Each row is a point on a tangle of strands that fork and nearly touch. The rows are in no order.
(in the rows, 128 means zero)
Points whose rows are less than 92.6 apart are linked; no others are. Some points are linked to none.
zovo: [109 133 143 145 103 125 142 130 123 143 177 114  75 130 116 120 138 134
 106 162 166]
nabab: [133 127 152 133 100 129 123 114 138 150 119 124 106 121 103  98 115 105
 134 102  87]
gim: [156 150 138 154 140 198 135 163 138 117 136 112 152 122 122 125  92 131
 114 114  97]
neke: [142 143 131 166 114 117 152 119 111  91 137 110 154 143 104 112  81 155
 158 103 178]
Rinez: [179 126 129 108 110 169 125 150 156 153  93 136 148  77 128 150 129 176
 130  87  95]
norek: [127 112 114  69 134 124 117 138 147 106  83 163 138 131 164 156 143 124
 150 114  72]
tis: [139  91  49 108 115  93 160 138 150 123  99 137 196 126 167 136 126 150
 154  51 106]
sek: [132 162 175 168 146 215  75 184 123 153 111 131 125 105 111 141 138 187
  66 174  59]
zotib: [140 137 148 103 127 106 116 106 116 161 120 133  82 130 112 118 138  65
 136 150 143]
kibip: [ 90 112 148  57 162  92 101  88 130 128 106 138 137  96 142 110 178  69
 135 121 116]
satu: [137 142 161 173  92 167 123 131 133 184 166 109  93  85  99 121 136 166
  83 137 123]
Kif: [137 106 135  61 154 128 115  98 144 148 119 130 114  81 139 131 164  63
 131 125 132]
duziv: [119 121 130 158  97 106 173 102 130 158 189 103  77 141 107 110 114 104
 120 137 184]
gasob: [ 54 123 143 123 123  57 115  78 102 108 122 138 141 160 143 105 156 121
 146 127 143]
Pon: [143 124  61 149 125 148 181 173 138  82 130 114 208 152 156 114  95 137
 136  74 112]
Fired: [125 162 188 195  99 183 121 147 120 171 175 106 105  94  92 115 127 189
  56 169 140]
zera: [142  99 122  48 138 105 142  91 162 157  92 145 122  96 150 142 147  80
 150  96 121]
loko: [128 123  72 150 148 148 134 166 117  76 146 117 192 127 164 125 118 144
 129  98 116]
pogin: [105 135 147 140 103 156 150 156 132  77 129 115 169 147 117  96  95 166
 148 101 121]
logub: [104 148 145 115 153  85  92 114  87  93  97 150 106 177 131 141 146 111
 152 186 168]
lare: [129 120 132 161  90  95 145  88 122 129 140 108 144 122  98  93  97 142
 155  89 169]
peto: [150 147 148 191  98 160 156 124 139 167 177 105 103 122  92 111 101 138
  97 122 135]
dirit: [143 146 161 128 123 142  96 129 116 152 119 135  93 123 104 108 122  84
 119 138  91]
der: [138 112 114  63 170  90 100 102 113 122 105 144 107 121 160 171 183  81
 138 173 163]
pesim: [121 111 114  64 179  80 137  81 137 129  94 141 127 154 186 173 173  54
 147 150 169]
Rego: [121  94  74  84 132  68 156 108 160 121  70 160 172 147 178 147 137 127
 163  60  97]
zad: [118 154 158 168 107 160 141 157 130 147 178 118  60 146 109 139 126 164
  87 184 146]
zadon: [126 155 177 135 104 163 110 166 120 169 146 123  43 125 103 139 161 153
  79 209 135]
tid: [136 114 132 120 100 126 141 111 147 137 108 122 145 105 118 100 115 129
 146  62  96]
Mukif: [ 86 128 110 102 149  73 103 117 104  73  78 144 221 138 159 103 151 134
 158  81 108]
Mabu: [170 176 145 164 153 168 110 160 114 120 146 130  93 142 113 164 106 141
 100 190 147]
Tafo: [106 108 134  76 158 128 145 106 140 108  99 118 176 116 156 109 141  76
 153  80 123]
penov: [161 135 127 139 116 174 161 156 140 106 117 113 167 128 119 119  90 147
 147  84 124]
rogeg: [ 86 140 166 115 137 116  73 143  86 144 140 132  72 134 102  99 154  85
 100 215 114]
lil: [167 148 163 159 103 186 124 143 144 181 126 114 110  82 104 151 138 194
  97 126 126]
kiviv: [ 99 125 150 104 110 126 121 145 122  74  94 128 167 134 125 102 122 164
 171 104 121]
nif: [ 99 119 135 141 103  72 166  85 126 148 159 100 106 150 111  99 126 102
 142 127 197]
Zas: [104 142 176 104 118 148  87 158 107 158 130 131  53 121 100 123 163 126
  98 216 108]
Saf: [106 115 102  76 141  88 135 109 138 102  67 164 153 164 177 160 152 120
 163 104 108]
fase: [136  91  83  55 172  74 138  91 151 129  83 157 172 101 181 168 165 107
 151  90 145]
levim: [193 138 106 147 114 138 137 122 146 160 116 144 105 132 132 162 102 128
 132 109 116]
Pupu: [140 130 140 132 133 175 112 145 135 132 138 117 134  98 130 129 127 134
 115 123 105]
niked: [112 154 148 179 131 174 140 172 121  75 189 111 146 132 116 122  88 195
  97 145 151]
bis: [154 173 159 177 156 219 115 188 133 114 134 118 139 134 111 140  91 158
  87 148  92]
Siz: [155 112 131  69 125 170 111 164 156 132  94 140 154  69 147 147 153 167
 123  98  67]
beb: [167 131 139 146  89 170 136 142 163 180 107 128 123  93 117 155 123 194
 112  97  97]
Mogu: [114 111  61 157 127  99 179 132 126  82 135 116 204 173 154 107 105 126
 148  65 124]
neve: [129 147 131 194 120 146 165 140 131 105 197 111 123 144 112 130  85 178
 106 140 179]
Borus: [174 112  62 176 117 153 180 133 158 154 156 107 149 129 123 145  91 146
 122  79 140]
dibun: [113 148 181 147 141 197  65 170 115 165 129 125  95 102 101 122 144 153
  68 199  62]
bitup: [185 115 107 145  93 139 178 112 173 185 115 124  94 139 107 156  91 138
 148  89 131]
fatef: [140 102 111 149  92 113 169  95 146 147 135 108 155 123 103  97  99 135
 153  61 135]
rozon: [173 117 101 110 104 108 120 105 144 202 130 138  81  82 123 151 146 110
 116 122 126]
Kuf: [126  99  79 124 144  92 175  87 153 157 145 117 114 149 149 152 120  96
 154 106 183]
bev: [131  95  68 153 120  97 196  96 166 150 141 115 124 176 129 139  99 105
 160  80 151]
volo: [ 96 148 145 169 130 104 140 113 101  72 159 118 143 171 112 107  92 136
 144 140 184]
baziz: [138 119  75 199 121 147 175 139 143 116 184 108 156 153 129 132  88 165
 104  89 125]
Rik: [101 123 104 151 123  90 153 111 123  88 114 130 185 178 142 102 112 117
 152  75 114]
pige: [129 121  96 187 121 132 174 122 138 123 198 104 125 149 121 131  96 146
 118 119 163]
sekuz: [ 83 118 164  63 140  75 110  93 115 147 110 139  99 121 130 102 187  59
 127 152 131]
vuz: [149 109  90  91 159  92 156  89 145 144 110 137 118 146 170 176 139  71
 158 129 185]
tibi: [ 71 117 131  88 142  73  84 113 106  80  86 150 181 119 144 102 168 143
 146 109 100]
kis: [103 123 163  77 177 155  50 150 105 112 123 122 112  90 113 118 166 111
 115 201 109]
bik: [ 87 117 112 125 128  72 144  83 127 113 112 132 151 160 153 118 140 113
 158  89 133]
mizo: [ 74 134 168 102 129  74  96 111  88 139 127 130  90 144 116  89 163  76
 123 182 143]
depas: [166 167 150 128 147 149 102 150 109 114 112 146  80 163 112 158 109 101
 133 188 134]
maguz: [118 138 151 206 103 156 137 125 120 127 195 114 140 128  92  83  82 149
  90 129 121]
Fov: [ 81 132 146 183 110 124 112 125 106 102 182 127 148 137 112  82 102 149
 106 141 105]
sata: [111 149 148 129  99 101 130 145  84 160 173 123  46 153 106 100 153  88
  87 214 166]
suze: [100 140 121 120 157 117  96 150  90  55  78 134 220 145 144  94 122 117
 153 103 104]
Rusib: [162 124 113 107 138 149 142 137 150 138 133 140  78 140 158 188 133 119
 131 162 137]
boz: [130 175 193 200 128 211  99 165 122 164 134 117 119 105  97 131 132 204
  57 167 104]
lubu: [114 132 126 124 114 103 116 130 108 157 166 124  60 133 128 133 163 106
 105 195 163]
Mos: [132 122  91 113 151 131 102 142 112  89 126 134 172 103 155 138 145 142
 136 113 117]
sekuf: [143 168 166 162 150 184 100 174 118 110 134 129 108 141 106 133 101 144
  98 180 108]
Fara: [167  93  49 163 117 112 192 124 167 146 128 121 159 155 128 141  86 135
 157  59 136]
pinav: [ 97 115 128  83 140 125  90 155 128  85  98 153 129 122 152 142 153 157
 138 141  73]
fabu: [ 91 139 152 168 117  90 164  92 104 105 178 114 124 171 103  90 102 108
 134 145 204]
Pevag: [ 57 123 138 140 130  90  94 113  95  86 146 139 141 141 140 102 138 146
 132 152 131]
sogem: [121 125 138  71 172  99  67 117  93 119 104 147  98 124 131 146 180  72
 125 199 133]
kib: [145 142 151  96 155 133  79 145 105 120 102 152  84 140 126 150 148  81
 132 202 119]
koba: [149  93  95  61 135 101 135 108 162 142  88 153 152  81 157 154 150 124
 151  77 111]
Mibu: [176 109  96 136 116 103 151  95 144 200 137 126  85 113 117 143 114  86
 133 112 163]
rusip: [105 129 169 101 158 180  59 160 112 137 132 121 111  78 104 113 161 138
  90 193  81]
tav: [ 75 110 134  99 124  98  93 119 111  96 125 145 136 110 139 119 164 160
 143 139 112]
kugut: [164 112 113 110  97 150 160 148 157 128  87 123 179 112 128 113 106 143
 156  53  99]
fumen: [165 125 110 106 127 133 145 137 141  99  83 150 143 156 150 162  99 132
 170 113 131]
dus: [139 123 121 107 161 153  91 138 119 114 131 129 138  93 141 138 146 111
 124 141 109]
refig: [164 135 102 148 117 113 127 128 123 117 120 128 141 125 121 149 102 175
 160 107 166]
niva: [165 130 117 128 132 121 135 106 133 148 122 129 108 131 125 143 115  89
 143 118 146]

A fork is a point with three links. Follow the links from the first point to the second and name the forks in between, in order.
duziv; baziz: neke, tid, penov, gim
niked; kiviv: gim, penov
niva; Rik: tid, penov, gim
Pevag; Mabu: gim
zadon; pogin: zovo, neke, tid, penov
sekuz; vuz: zovo, neke, tid, penov, gim

A fork is a point with three links, a tip a point with one. Leave the first point through the second and follow the links. Name the first fork or tip that comes.
Kuf; vuz: gim
fase; koba: zovo
der; pesim: niked
Zas; rogeg: fase
Mos; loko: tav

Name the points in between on the shortest way along the links from the first point to the second, in order.
bik; neke: Rik, Mogu, Pon, loko, Mos, dus, Pupu, gim, penov, kugut, tid, fatef, lare
fabu; koba: nif, duziv, zovo, zad, zadon, Zas, rogeg, mizo, sekuz, kibip, Kif, zera
neve; dirit: pige, baziz, Borus, Fara, bev, Kuf, vuz, pesim, der, sogem, kib, depas, Mabu, sekuf, bis, gim, penov, kugut, tid, nabab
kis; maguz: rusip, dibun, sek, boz, Fired, satu, peto
